Each row is a point on a landscape with many peaks, with its height.
A climber steps from a point to whichever of its 2 nearest points has the largest rise for the distance, and stops where none of them is higher. Distance is the straight distance between rows; heights are no part of it.
z692: [ 90 128 169 206 123 130 113 137 120 103 138 123 134 185 112 150 168 105
 146 155 167 124 103 136 144  99 111  96  85 116 117 116 151  66 127 141]  (h 6.5)
z818: [127 144 159 141 139 125 153 100 138 153  96 126 130 163 139 132 174 119
 144 178 142  91 151 159  99 113 135 147  63 134 178  92  88 176 172 128]  (h 55.7)
z443: [113 118 115 112 133 135 140  93 121 144 160 125 135  98 159 109 103 170
 199 131  80 109  90  89 147 145  91 155 148 126 155 123  98  91 114 205]  (h 40.3)
z216: [ 61 129 142 143 131 144 156 136 180 135 105 138 148 150 119 123 161 110
 132 173 169 175 117 193 127 180 125 139 127 130  93 136 168 170 171  92]  (h 13.2)
z836: [151  92 156 135 141 132  97 146  54 148 142 149 102  96 149 181 127  60
 116  68 126 115 128 169 135  65 164 132 104 168  95 112 155 110 100 170]  (h 56.0)
z384: [ 91 178 134 177 122 138  88 162 106 112 162 123 124 176  96 150 107  80
 107 141 141  96 147 156 162 141 119 112 108 104 145 160 129 118  86  62]  (h 4.6)
z478: [102 125 137 170 131 117 127 145  87 135 126 149 110 129 113 217 115 119
  79 147  94 102 109 120 155 130 120  72 121 177 125 117 158 123 126 158]  (h 41.7)
z290: [133 135 112 117 110 143  99 152 158 115 152  92 117 156 122 144 147 147
 140 182 157 115 134 123 118 165 141 109 139  97  92 144 113 163 153 107]  (h 44.1)
z959: [ 67 175 179 113 117 125 164 181  83 115 124 151  58 155 124 161  84 126
 144 161 140 141 107 139 156 167 143  77  95 150  36  80 159  96 110 137]  (h 24.7)
z70: [133 160  95 129  73 164  90 173 111  90 166 125 127 197 100 163  92 100
  87 147 118 103 165 141 152 153 103 100 122 127 148 121 114 157  99 100]  (h 3.9)
z999: [125 112  99 157 137 149 100 106 151 119 151 137 129 151 140 172 135  44
  91  64 112 188 137 163 147 122 135 166 170 164 101 160 134 136 123 122]  (h 32.4)
z846: [164 150 147 151 129 115 118 132 180  79 146 100 153 149 126  82 174 153
 180 120 140 122 113 125 104 107 154 128 150  52 132 115  66  88 134 129]  (h 53.5)
z574: [ 73 191  90 117 154 123 121 186  92 154 135 166 108 103 131 159  76 108
 171 122  93 113 153 114 170 127 111 132 123  81 124 138 126  96 117 148]  (h 50.6)
z485: [ 85  75 142 121 128  91 128 123  94 182 104 126 144  95 143 145 134 104
 116 130 152 110  99 141 120 131 138 106  87 188 178 138 114 148 105 123]  (h 69.1)
z463: [154 117 157  80 122 174 121 148  99 120 154 124 144 116 160 107 152 109
 135 105 154 135 137 204 118 129 161 155 111 129 115 120 129 157 100  94]  (h 40.5)
z510: [147 138 145  78 114 169 138 170  96  96 138 139 132 140 119 120 125 144
 105  84 103 120 160 176 142 115 132 104 132 126 112  98 190 129 120 115]  (h 42.2)
z86: [127 100 138 112 139  68 101 102  76 192 101 118 124  68 162 129  94 107
 130  98 169 119 108 107  89 105 182 124 101 159 142 142  88 148  88 121]  (h 62.9)
z965: [119  70 100 100 115 161 116 109 116 167 159 102 118 105 121  92 113 175
 114 156 125  83 170  98 136 127  56 121 121 153 163 179 173 145 178 151]  (h 60.6)
z213: [161 124  79  75 112 183 133 131  84 152  92 140 108  79 149 118 125  97
 116 111 133 186 176 124 123  81 116 197 115 140 127 119 128 146 122 167]  (h 50.0)
z5: [ 77 134 102 103 136  99 163 181 139 124 105 115  97 158  99 106 152 132
 151 186 155 122 148  94 115 138 144  75  98  94 125  99 123 115 130 130]  (h 68.6)
z705: [173 104  71 103 126 130 130 116 171 100 134 123 139 132  98 125  99 162
  44  96  65 137 139  71 143 142 100 139 175 146 190 144 106 156 137 101]  (h 35.4)
z71: [117 107 133 197 131 130 135 102 174 105 120  90 147 141 124 121 176 126
 123 134 164 219  86 141 141 153  99 158 125 110 117 177 130 141 138  57]  (h 16.9)
z822: [126 127 163 122 143 113 125 112 117 154 153 145 120 101 153 105 123 168
 152 107 119 125 124 131  96 166 138 102 160 131 104 158 187 146 135  95]  (h 55.4)
z438: [135 159 153 128  90 140 119 143  93  99 110 102 133 141 125 195 118 181
 101 209 138  86 108 117 126 175 131  80 110 133  95 134 124 169 156 122]  (h 40.6)
z162: [142 108 145 105  84 109 152 107 140  68  80  93 152 162  82 103  99 148
  70 138 134 100  91 107 144 157 141  86 114 131 149  90 121 113  82 101]  (h 20.3)
z508: [ 50 112 142 159 150 113 123 155 157 121 165 154  99 133  80 163  93  68
 110 126 130 178 110 145 194 144 128  93 177 156  76 156 225 103 109 122]  (h 28.7)
z580: [112  95 127 128 155 134 135 170 154 145 148 119 138 104  89 107 163 162
 140 131 157  98 157 121 129 118 117 107 129  99 123 165 202 115 214 118]  (h 37.8)
z222: [145 134 202 122  85 146 175  84  83 124  96 119 130  91 132  84 145 170
 111 170 132 110 147 140 132 183  80 150 130 168 146 185 130 151 138  86]  (h 74.9)
z880: [ 99  90  88 111 152 112 128 119 108 176 147 142 140 106 127 124  69 138
 135  95 117  87 103 124 127 115 120 130  89 155 211 122 126 140 109 162]  (h 76.3)
z766: [100 178 193 159 169 114 147 159  77 186 139 192  77 112 168 201 126 121
 157 148 108  65 138 136 138 120 143 147 117 142  75 109 104 106 167 141]  (h 51.9)
z605: [100  94 116 130 157  88 135 106 129 216 141 165 131  99 141  82  82 130
 182 115 131  59 109 119 116  73 134 164  70 143 199 100 121 118 173 199]  (h 86.6)
z220: [ 98 155 119 183  99 138  87 108 135 137 173 130 114 193 120 178 141  83
 150 165 157 127 151 115 166 125  89 176 140 130  80 168 143 103 162 166]  (h 23.6)
z167: [184 127 171 180 128 109 139 110  86  61 167 103 115 116 145 111 183 141
 149  75  64 160 113 133  96  90 111 101 138 105 121 123 102  93  82 135]  (h 48.2)
z853: [134 139 179 161 129 132 133 135 100 105  71  96 168 109 117 115 132 196
 132 108 161 109  82 152 138 113 129 100 109  57 104 139 132  79 129  99]  (h 39.6)
z770: [111 115 143 141 118 125 125 100 138 146 214 113 117 147 146 142 151 133
 174 120 155 158 142 122 107 149 128 121 162 129  69 161 183 119 136 122]  (h 59.7)
z733: [176 138  99 110 110 163  90  91  91 161 135 118 128 102 154 120  91  66
 120  74 146 184 144 140 132  84 146 211 133 133 116 150 117 106 116 173]  (h 53.2)
z540: [ 76 180 131 170 124 145 106 140 113 109 126 135 163 130 128 121  64 162
 128 118 133 154  79 143 161 164  75 124 128  69 136 159 161  92  98  93]  (h 34.6)
z134: [130 133 111  58 130 124 120 173 110 105 110 103 108 116 150 149 129 155
 154 161 161 169  97 107 103 174 192  90 143 124  52 106 108 148 106 146]  (h 46.7)
z878: [ 63 159 173 166 127 108 133 154 108  96 118 156  86 113  96 169  94 102
 123 159 137 179  93 145 153 160 137  81 155 147  41 143 191  96  94 116]  (h 26.9)
z646: [ 79  34 108 108 167 126 138 165 159 165 169 124 118  92 107  85 197 121
 173 139 149 104 169 142 120 102 102 124 105 108 146 150 172 157 182 112]  (h 38.8)
z277: [163 146 104  86  93 171 134 117 114 121 152 131 108 110 139 118  67 161
 137 128 107 101 128  72 162 131 101 156 145 122 111 109 147  82 121 231]  (h 35.0)
z372: [164 160  81  89 100 128  98 130 138 116 128 116 118 184 154 132 108 120
 112 128 117 161 131  97  92 134 156 103 128 119 136  71  92 145  84 160]  (h 59.8)
z371: [137 115 156 126 102 122 148 104 134  95 136 120  98 131  93 108 116  76
  91  83 122 137 156 122 168 126 133 133 171 187 111 150 155 103 105 113]  (h 76.9)
z409: [162 124 132 126 121  75  99  84  96 195 116 129 120 117 156 117  77  77
 125  82 180 141 144 123 106  79 166 170 105 149 128 125 110  96 108 151]  (h 57.6)
z616: [108 165 102 118 128 124 124 184 109 164  96 110 120 162 147 146 119 168
 134 209 181 109 131 102 115 134 122  94  64  84 109  98 139 103 163 161]  (h 63.4)
z159: [120 144 133 194 137 121 101 139 120 115 139 126 153 182  91 112 128  94
 115 112 144  96 142 164 131 103 112  96  76  84 199 132 158 120 119  64]  (h 5.1)
z570: [147 161 146 152 111  89 131 138 103 153 113 120  89 153 115 151 128 136
 104 141 129 110 154  77 109 103 131  81 117 114  97 117 181  79 157 162]  (h 63.6)
z61: [100 133 129 184 108 138 105  89 130 193 162 112 125 174 125 125 133 114
 138 183 161  88 176 125 141 119  60 162 106 123 134 178 153 126 197 134]  (h 21.4)
z952: [118 142 141  71 139 116 176 127 130 149 112 174 128 110 114  70 121 156
 132 140 100  83 176 147 134 139 119 146 145 140 177 107 121 170 148 119]  (h 37.2)
z990: [174  90 142 161 118  71 152  81  84 150  84  88 124  88 127 114 164 158
  69 146 116 125 136  59  70 106 128  59 108 140 169 150 142 144 122  92]  (h 58.4)
z395: [108 109  98 107  92  97 140  95 159 118  96 119 149 159 107 108  75 101
  75 124 134 143  95 104 155 158 131 149 121 156 175 116 106 120  80 119]  (h 22.1)
z65: [160  92 171 197 123 101 152  72 119 141 134 112 123  87 116  66 149 175
 110 124  94  93 114  71  94 110  96  67 127 134 177 159 168 103 149  96]  (h 55.2)
z916: [151 100 113 119 128 145 125 109 115 115  79  91 171  69 169 159 157 186
 105 181 127 180  91 134  86 163 106 154 123 148 143 166  87 192 139 103]  (h 23.9)
z640: [ 44 156  94 166 192 122 101 175 128 163 105 195 133 102 115 196  84 107
 147 135 119  90 129 127 183 122 125 149 122 119 148 150 128  79 145 162]  (h 46.3)
z461: [ 57 156 145 126 155 152 129 151 148 167  92 174 144 131 126 142 116  76
 129 160 159 138 144 211 156 157 133 181 103 140 118 143 126 186 141  67]  (h 12.1)
z88: [ 98 106 124 126 161 150 106 140 115 135 143 153 161 107 142 142 118 104
 184  63 121 127  74 166 154  76 141 165 109 105 133 113 118  87 117 183]  (h 38.6)
z313: [111 172 146 138 142 128 167 169  70 147 141 172  57 117 147 212 132 107
 128 157  83 118 152 120 148 122 114 110 116 183  84 110 120 104 124 158]  (h 45.9)
z729: [122 163 128 180  97 156  88 105 160 118 148 134 148 203 130 177  92  90
 113 101 129 122 110 135 145 124 115 161 134 131 112 130 138 104 150 165]  (h 26.2)
z986: [162  86  94 111 145 102 123 107 165 105 167 114 143 138 101  92 123 126
  92  67 111 124 128 104 123 127 133 112 134 122 204 137 103 136  90  55]  (h 37.5)
z873: [147 124 145 179 147 108 132  67 145 148  91 133 152 100 132 134 154 146
 113 107  89 170 108 139  99 112 106 173 167 157 161 175  93 155 147  99]  (h 29.9)
z98: [179  95 143  59 125 114 151 145 111  91 101 113 117  98 147 144 162 149
 118 136 136 139  93 124  95 132 184 101 131 147  77  67  95 134 101 169]  (h 43.5)
z283: [140 149  89 101 141 142 117 166  87  81 115 142 119  93 161 173 151 128
 151  99  70 183 119 131 114 120 137 131 142 115 119 126  80 126  91 143]  (h 47.5)
z273: [162 116 132 105  92 154 138 100  98 160 106 102 126  93 126 127 132 162
  90 170 144  83 166 111 146 130  87 161 124 167 158 167 110 158 158 139]  (h 65.6)
z899: [122 154 126  94 111 110 149 123 111  89 125 142 107 115 125 102 111 103
 122 129 110 179 141 106 132 174 127 117 158 169  85 144 112 114  61 113]  (h 68.3)
z154: [ 98 138 166 155 120 122 143 142 104  97  79 136 125 124  99 220  97 176
  79 198 112  88  80 128 144 169 126  55 131 168 117 124 175 153 129 122]  (h 38.7)
z677: [189 136 156 118 125 116 137  80 124 149  80 102 158  95 152 104 149 180
 121 127 136 171 102 124  71 117 138 161 138 132 143 128  79 159 138 125]  (h 26.8)
z919: [161 142 173 174 137 120 108 125  58 119 134 102 157 131 152 142 143 162
 144  82  86 104 100 147  85  82 124  92  92  96 145 104 112 111  92 131]  (h 44.9)
z343: [122 122  77  88 124 129  97 100 122 158 157 122 133  90 152  92  59 140
 141  75 126 153 120  91 122 148 129 152 158 101 153 170 125 112  84 143]  (h 27.9)
z914: [121  96 137 100 154 141 130 133 151 191 141 128 127 129 123  54 146 144
 144 140 152  68 197 151  99 112 110 124  83 106 169 112 171 187 189 114]  (h 39.9)
z475: [152  84 101 107 163  79 140 111 184 104 117 134 138 135 119  99 158 117
 111  73 116 138 128 127 104  97 170 116 152 135 166 103  81 137 109 116]  (h 39.0)
z500: [147 102  97  96 148 116 129 101 204 134 126 120 146  96 117  46 142 147
 137 134 133 127 139 119 122 124 125 190 166 103 189 154  37 149 134 105]  (h 27.1)
z184: [141 171 103  64 114 151 154 145 153 150  59 155 125 132 131 110 103 149
 110 143 129  97 167 110 143 134 133 167 143 126 141  85 113 133 151 158]  (h 39.7)
z432: [123 154 122 117  90 145 169 135 195  71  98 127 110 204 107  95 160 105
 142 183 130 140 146 137 147 134 128 138 136 141 112  44 113 130 147 169]  (h 47.4)
z149: [121 138 160 121 155  87 154 105  98 162 105 180 128  72 121 124  94 132
 134 115  85  83 143 129 140 118 131 158 157 187 170 149  97 146 125 109]  (h 34.2)
z617: [115 136 121 185 142 119 136 143 176  85 159 116 130 164 109 108 182 145
 167  86 100 159 118 135 124 102 126 125 165  76 121 134 137  85 143 125]  (h 59.2)
z496: [ 76 136 121 153 149 110 144 113 185 130  51 154 150 127 102 170 109  99
  94 149 115 161 108 151 178 147 127 168 157 162 127 159 135 150 165  98]  (h 37.7)
z322: [ 95  96  88 129 158 123  88 163 152 108 154 122 156 137 104 156 125  95
 144  79 149 134  94 150 156 102 155 131 131  91 111 135 115  89 115 133]  (h 41.3)
z777: [ 89 124 116 158 121 141 123 112 208 122 144 130 173 168 119  98 124 137
 136 136 143 173  80 148 132 169 115 146 145 103 111 134 148 139 166 105]  (h 14.8)
z785: [ 96  81  93 134 117 137  91 114 157 169 129  94 129 140 114 114 134 119
  97 188 205 125 148 128 148 149  91 159 104 122 144 201 142 140 182 103]  (h 19.9)
z175: [151  99 125 113 137 131 102 118 156 130 185 104 144 109 143  80 146 138
 193  83 156  98 112 111 122 109 140 147 142  89 146 135  84 107 106 137]  (h 48.5)
z468: [163 143 191 155 123 109 123 124  75 130  96 121 143  91 135 137 153 144
 137 126 136  74 129 136 116  92 148 118 108 117 110 149 115 103 126 102]  (h 42.0)
z350: [114 150 146 101 147  87 153 151  78 113 125 147 118 131 115 133  93 140
 110  96  75 111 123 115 111 136 158  38 118 117 132  86 140 122  69 109]  (h 21.7)
z568: [143 100 166 186 102 154 133 119  97 101 140  99 146 162 119 133 170 109
 113 130 156 109 113 168 130  92 112 106  57 130 152 119 151 121 133 105]  (h 5.7)
z415: [142 128 170  70 117 178 144 154  59  70 116 136 132  90 142 136 149 107
 129 126 123 142 140 179 133 136 129 163 113 177  96 132  93 139  65 104]  (h 38.1)
z913: [ 95 195  87  80 148 106 147 163 109 149 109 155 124 109 143  88  65 145
 150 122  83 143 160  87 133 149 110 134 129  72 153 133 110 104  87 115]  (h 55.5)
z158: [130 111 149 115 180  85 169 139 142 237 117 189 124  77 154  76 114 131
 188 108 142  69 146 134  92  77 173 156  97 128 145  73 138 151 196 166]  (h 76.5)
z287: [136  86 176 163 115 112 151  77 118 156 157 141 127 120 131  50 146 160
 181 124 109  70 131  99 108 106  82 115 116 133 170 142 144 103 148 147]  (h 51.6)
z776: [166 175 151 170 130 100 149  70 144 156 100 144 131 191 161 143 127 140
 132 175 116  98 134 120  89 134 139 128 121 132 158  87  65 157 158 153]  (h 50.3)
z936: [117 117 171 129 105 128 145 137 137  41 108  98 138 169  54 147 102 156
  96 167 139  80  79 152 161 158 174  47 115 125 111 117 143 131 105  67]  (h 19.1)
z809: [180  95 116  59 126 122 155 126 172  75  94 125 121 121 117 101 181 119
 110 134 121 152 135 121 107 135 180 122 154 148 140  67  82 175 110 127]  (h 40.9)
z513: [186 195 174 139 123 115 151  99 144 153 108 142 122 177 136  96 119 152
 112 150 131  99 174 128  66 149 146  84 131  95 105  93 175 166 176 120]  (h 41.8)
z123: [102 105  87 113 161 114 111 180 115  88 152 145 121 132  98 174 101 107
  96  98  67 113 120 127 137 122 135  67 135 135 169 112 127 130  74 111]  (h 20.6)
z829: [158 123 103  99 123 119  89 128 103 149 143 126 126 164 142 177  78  82
  72  72 144 126 155 143 113 127 163 109 135 162 131 128 155 162 102 124]  (h 61.3)
z525: [168 117  76  66  82 145 111 107 123  73 104  93 142 162 151 114 112 114
  95 136 119 193  81  99 108 140 137 140 117 127 135  68  57 131  42 157]  (h 54.7)
z30: [175 110 114  51 113 178 131 128 153 104 142 134 126 108 142  98 138 173
 162 157 114  77 127 129 129 130 127 148 140 130 159  75  55 156 113 173]  (h 31.4)
z49: [139 124 100 126 142 142  87 201  91  74 118 121 102  74 109 209 139 112
 109 119 102 156 135 122 143 106 142 106 165 134  86 171 102 113  89 117]  (h 51.4)
z732: [185 124 129 124 126 132 144 112 151 159 116 122 144 144 110  65 152 163
 107 126 140  91 193 125  71 112 125  74 107  85 163 102 200 172 189 120]  (h 40.7)
z130: [102  51 124 138 166 109 129 174 134 164 139 136 118  53 113 140 203  76
 156 111 147 122 178 145 126  84 128 143 132 137 102 164 179 145 173 100]  (h 37.9)
z306: [182  93 116 119  94 144 129  98 155  55 126  70 145 152 126  99 163 135
  83 124 127 213  65 117 111 137 132 123 130 146 115 107  86 119  81 115]  (h 49.4)
z703: [ 47 157 154 206 157 117 111 152 157 109 162 162 153 201 102 159 124 105
 180 168 137 101  94 168 143 142 100  97 107 116 128 114 148 117 138 120]  (h 7.6)
z830: [136 209 149 153 148  69 137 104 153 170 134 155 115 187 158 154 115 157
 134 150 118  97 143  97  78 151 159  73 150 116 114  98 126 147 172 147]  (h 44.8)
z120: [ 93 125 103 181 136 162 105 142 177  80 161 131 125 137  89 165 129  80
 114 109 114 191 114 152 202 138 102 153 169 134  86 179 173 123 132  90]  (h 30.5)
z828: [182 129 128  99 122 165 144 165 139  65 102 140 137 143  93 129 154 127
  72 109 109  99 172 184 150 110 147 120 136 138 157  88 135 169 156 103]  (h 43.6)
z546: [ 76 121 166 143 141  84 167 143 119 141 107 135 102 113 141 100 157 149
 176 169 144 119 118  92 111 129 131  85 100 113 119 113 142  78 129 143]  (h 74.3)
z633: [157  53  72 123 106 189 105 123 173 127 193  86 129 129 112 121 138 154
 103 130 139 123 141 104 153 125  75 126 128 138 163 158 155 142 184 145]  (h 57.4)
z806: [104 149 169 168 138  88 150 140 133 162 165 142  92 182 123 128 151 129
 185 154 158  72 143  96  99 128 151  69 114 113  82 119 173  80 170 128]  (h 68.0)
z297: [118 155 150 123 176 104 148 172  78 185 100 166  96  65 182 153 141 125
 177 149 126 105 140 116 119  96 146 166  90 132 101 126  71 118 129 136]  (h 59.9)
z499: [193 109  97  96  72 157 120  89 120 118 170 100 124 133 149  98  90 144
 102 111 112 144 114  79 128 148  99 125 144 154 156 123 156 121 105 188]  (h 31.8)
z501: [129  66 150 134  99 155 135 138 119 102 180 115 112 143  87 120 146  82
  92  69 162 121 150 151 167 100 122 115 130 161 110 138 209  93 107 113]  (h 81.8)
z147: [130 126 155  99 139 118 117 149  67 141 132 125 135  62 176 126 129 167
 164 131 153 170 102 127  84 164 156 106 118 118  65 153 142 131  91 116]  (h 51.1)
z47: [154 119 207 140  94 120 173  59 120 134 109  98 153  99 132  47 171 169
 152 168 165 100 115 128  92 146 119 117 103 130 129 140 108 135 122  95]  (h 65.5)
z974: [119 103 138 176 165 115 135 101 126 147 116 169 124  58 107 129 156 110
 140 102  68 126 153 136 133  95 106 181 149 179 184 169  99 150 156  90]  (h 31.0)
z676: [108 138 138  97 105 148 178 127 146 150  81 136 105 142 130 149 142 143
 124 188 153 119 137 127 133 152 140 140 102 161  94  92 138 134 179 172]  (h 43.1)
z848: [110 114  80  99 100 117 109  93 193 124 113 101 152 148 117  97 110 118
 113 163 154 125 116 103 135 159 138 165 135 122 174 131  61 156 135 120]  (h 24.5)
z994: [147 136 139 155  98 145 150 118 186  90 188 119 113 189 113 109 168 123
 166 130 132 165 143 129 125 125 108 147 173 122  72 120 177 117 155 150]  (h 64.8)
z932: [175 128 126  94 114 147 129 163 140  29 171 118  88 146  90 127 148 132
 146 104  98 122 144 122 141 111 146 107 175 109  97 109 114  92 102 148]  (h 48.7)
z869: [138 109 105  57 138 142 128 130 117 101 154 139 131  64 167 123 124 183
 186 127  82 102  89  91 122 138 138 139 172 131 137 100  55 117  87 185]  (h 35.1)
z648: [ 92  97 111 136 174 140 120 144 144 183 153 170 114  85 126 184 170  52
 164 113 141 150 178 162 153  90 153 186 151 155  84 154 149 140 162 123]  (h 36.5)
z224: [148 163 124  90 113 102 109 136 123 113 110 117 144 192 139 153  88 129
  71 119 134 140 136 146  87 158 190  76 117 124 107  77 135 184 116 107]  (h 64.6)
z945: [171  91 130 109  79 171 140 126 172  53 117  90 124 167 101  89 180 122
 120 156 144 145 113 125 158 129 122 141 128 136 120  74  98 104 119 165]  (h 45.0)
z623: [114 158  90 133 128 130 126 141 168 145 137 126 110 199 139 152 164  84
 141 161 146 135 134 142 123 115 140 128 102 117 109  66  99 112 148 176]  (h 51.7)
z918: [143 130 110 142 138 157 118 131 147 100 119 116 181 122 101 121 102 189
 100  85 132 118  81 136 172 122 108 135 125  74 145 153 165 100 146 107]  (h 37.3)
z685: [150 107 122 157 135  84 136 144 101 124  94  88  95 109 116 151 153 140
  90 128 136 147 151  79  98 105 123  72 127 129 124 157 178 111 146 103]  (h 60.8)
z388: [196 122 106  73 150 129 107 113 165 161 127 122 126  86 133  77 128 154
 143 150 143  74 166 113 100 119 141 184 161 113 185 114  56 159 146 155]  (h 29.1)
z99: [145 112 118 175 127 119  87  88 181 124 162  84 165 163 126 155 152 139
 115 149 150 123  89 139 108 158 143 116 125 116 147 172  84 180 162  84]  (h 48.4)
z863: [142  86  85 167 135 138 113 119 185 114 181  86 145 167 124 125 177 134
 128 136 134 115 119 123 128 111 110 122 122 121 172 139  98 136 167 128]  (h 53.3)
z187: [110 139  88 126 134 165 125 118 144 154 114 146 103 122 148 167 145  67
 122 121 121 223 160 142 145 121 135 196 157 163  77 155 144 157 146 144]  (h 34.3)
z177: [ 64  82 135 177 131 125 125  91 139 155 193 126 125 121 141  96 130 162
 202 153 107 112 100  92 147 143  72 124 143 135 150 157 157  84 132 162]  (h 46.5)
z907: [198 119 101 128 105 146 134  81 141 125 139 110 141  97 131  82 107 197
  89 107  90 127 131  82  98 160  77 121 157 130 173 142 150 148 123 131]  (h 33.1)
z412: [113 118 108 165 114 160 106 108 141 150 111 107 133 104 131 147 149 115
  98 158 168 183 133 156 129 158  95 184 134 124 114 209 134 160 160  77]  (h 18.6)
z266: [133  74  96 148 138 134  71 106 155 143 182  92 177 124 156 124 112 134
 143  75 179 142  63 117 137 120 148 149 118  93 136 155 118  94 111 150]  (h 44.5)
z107: [ 68 154  87 131 134 164  91 147 122 124 120 140 158  88 135 144  54 134
 147 112 104 197  66 127 178 170 101 145 151  84  90 165 171 119  90 128]  (h 32.0)
z310: [158 132 110  91 130 148 125 176 147  26 151 126 160 153 101 150 124 146
 116  94  81  90 116 160 148 124 145 127 160 120 134  94  85 141 115 103]  (h 45.8)
z462: [ 94 136 103 119 113 133 111 123 111 112  90 132 153  58 147 158  64 126
  91 136 117 236  73 109 130 201 107 130 171 150  83 178 148 139  76 104]  (h 28.8)
z25: [119 128 139 147 111 153 109 112  78 129 152 133 150 127 120 129  58 111
  84  49 118 148 101 155 144 130 101 119  93 117 168 138 196 100  62 123]  (h 55.9)
z100: [176 120 100  71 153 146 141 161 104 114  59 125 128  54 156 115 181 128
 146 108 113 194 137 116  97  92 143 170 146 130  99 114  90 133 115 144]  (h 46.9)
z393: [148 152 115 152 120 153 113 101 126 149 159 134 126 159 162 143 121 131
 130  94  85 148 136 129 123 129  94 155 139 124 160 149 145 141 145 148]  (h 28.9)
z235: [151  90 119 128 117 123 104 121  80 129 134 128 131 128 139 156  89  86
  83  34  96 148 119 147 132  80 139 124 117 153 152 100 160 108  81 155]  (h 58.7)
z488: [ 90 182 151 134 132 119 139  87 146 166 131 162 133 176 143 126  93  91
 129 130 139 125 145 167 121 150 140 169 126 146 133 114 114 161 141 102]  (h 10.7)
z511: [147 159 152 150 125 116 152  67 176 123  64 131 166 134 118 135 119 148
 101 143 120 137 121 146 138 160 141 174 174 142 124 142  98 168 183 101]  (h 33.7)
z60: [109 189  75 112 129 153 112 181 130 186 138 135  98 173 176 137 128 123
 134 185 152 129 162 116 107 139 122 140  69  86 114  70  92 144 165 167]  (h 57.1)
z253: [152 148 166  82 150 116 150 155 110 199 137 165  98  88 174  92 104 137
 182 116 150  73 162 107 117 109 149 175 109 123  98  82 120 113 146 165]  (h 69.0)
z539: [ 75 169 145 159 133 109 109 109 143 137 143 138 153 187 142 114 134 103
 184 139 130 100 100 160 115 152 135 133 103 121 142 113  84 124 114 115]  (h 9.1)
z358: [157 169 107 125 106 146 118 119 115 136 143 113 129 168 123  83 119  98
 137  82 139 133 172 137 134 102 111 144 131  75 151 120 136 111 116 124]  (h 27.0)
z194: [152 187  95  58 105 117 155 143 104  96  85 138 118 103 128  76  95 165
 104 138  97 150 164  67 126 151 125 121 170 112 123 132 128 121  78  98]  (h 60.9)
z984: [ 98 146  78 127 151 114  93 115 124 180  90 134 155 100 136 150  55 125
 122  92 151 155  88 117 145 138 136 163 138  98 129 158 142 126  97 142]  (h 29.7)
z747: [152 102 117 122 147 153  99 182  90 105 153 130  98 116 126 190 174  71
 130  98 123 142 167 157 137  78 150 113 137 140  78 150 148 125 122 143]  (h 53.8)
z133: [159 155 154 146 115 118 148 114 124  88 128 130 104 126 132 127 168 119
 145 102  84 130 147 101 129  91 117 134 169 135 101 120  86  77 114 171]  (h 52.8)
z366: [102 141 177  87 140  87 183 179 115  97 112 152  78 135  92 143 109 133
 103 152 125 104 138 124 138 148 168  52 126 163  79  81 152 121  96 113]  (h 23.0)
z603: [146 135 171 133 126 130 166 117 138 118 100 103 136 126 147  66 218 134
 176 172 159 125 139 154  89 116 135 122  64  93 136  99 102 143 142 104]  (h 60.0)
z8: [ 54 153 138 171 173 123 131 153 128 127  87 184 106 114 117 180 149  98
 134 161 120 152 113 153 179 114 137 140 149 149 113 130 127 104 130 126]  (h 41.9)

Where does a climber stop that starts at each point below?
z984 | z133
z539 | z393
z959 | z646
z914 | z222
z511 | z501
z162 | z546
z499 | z546
z705 | z994
z936 | z605
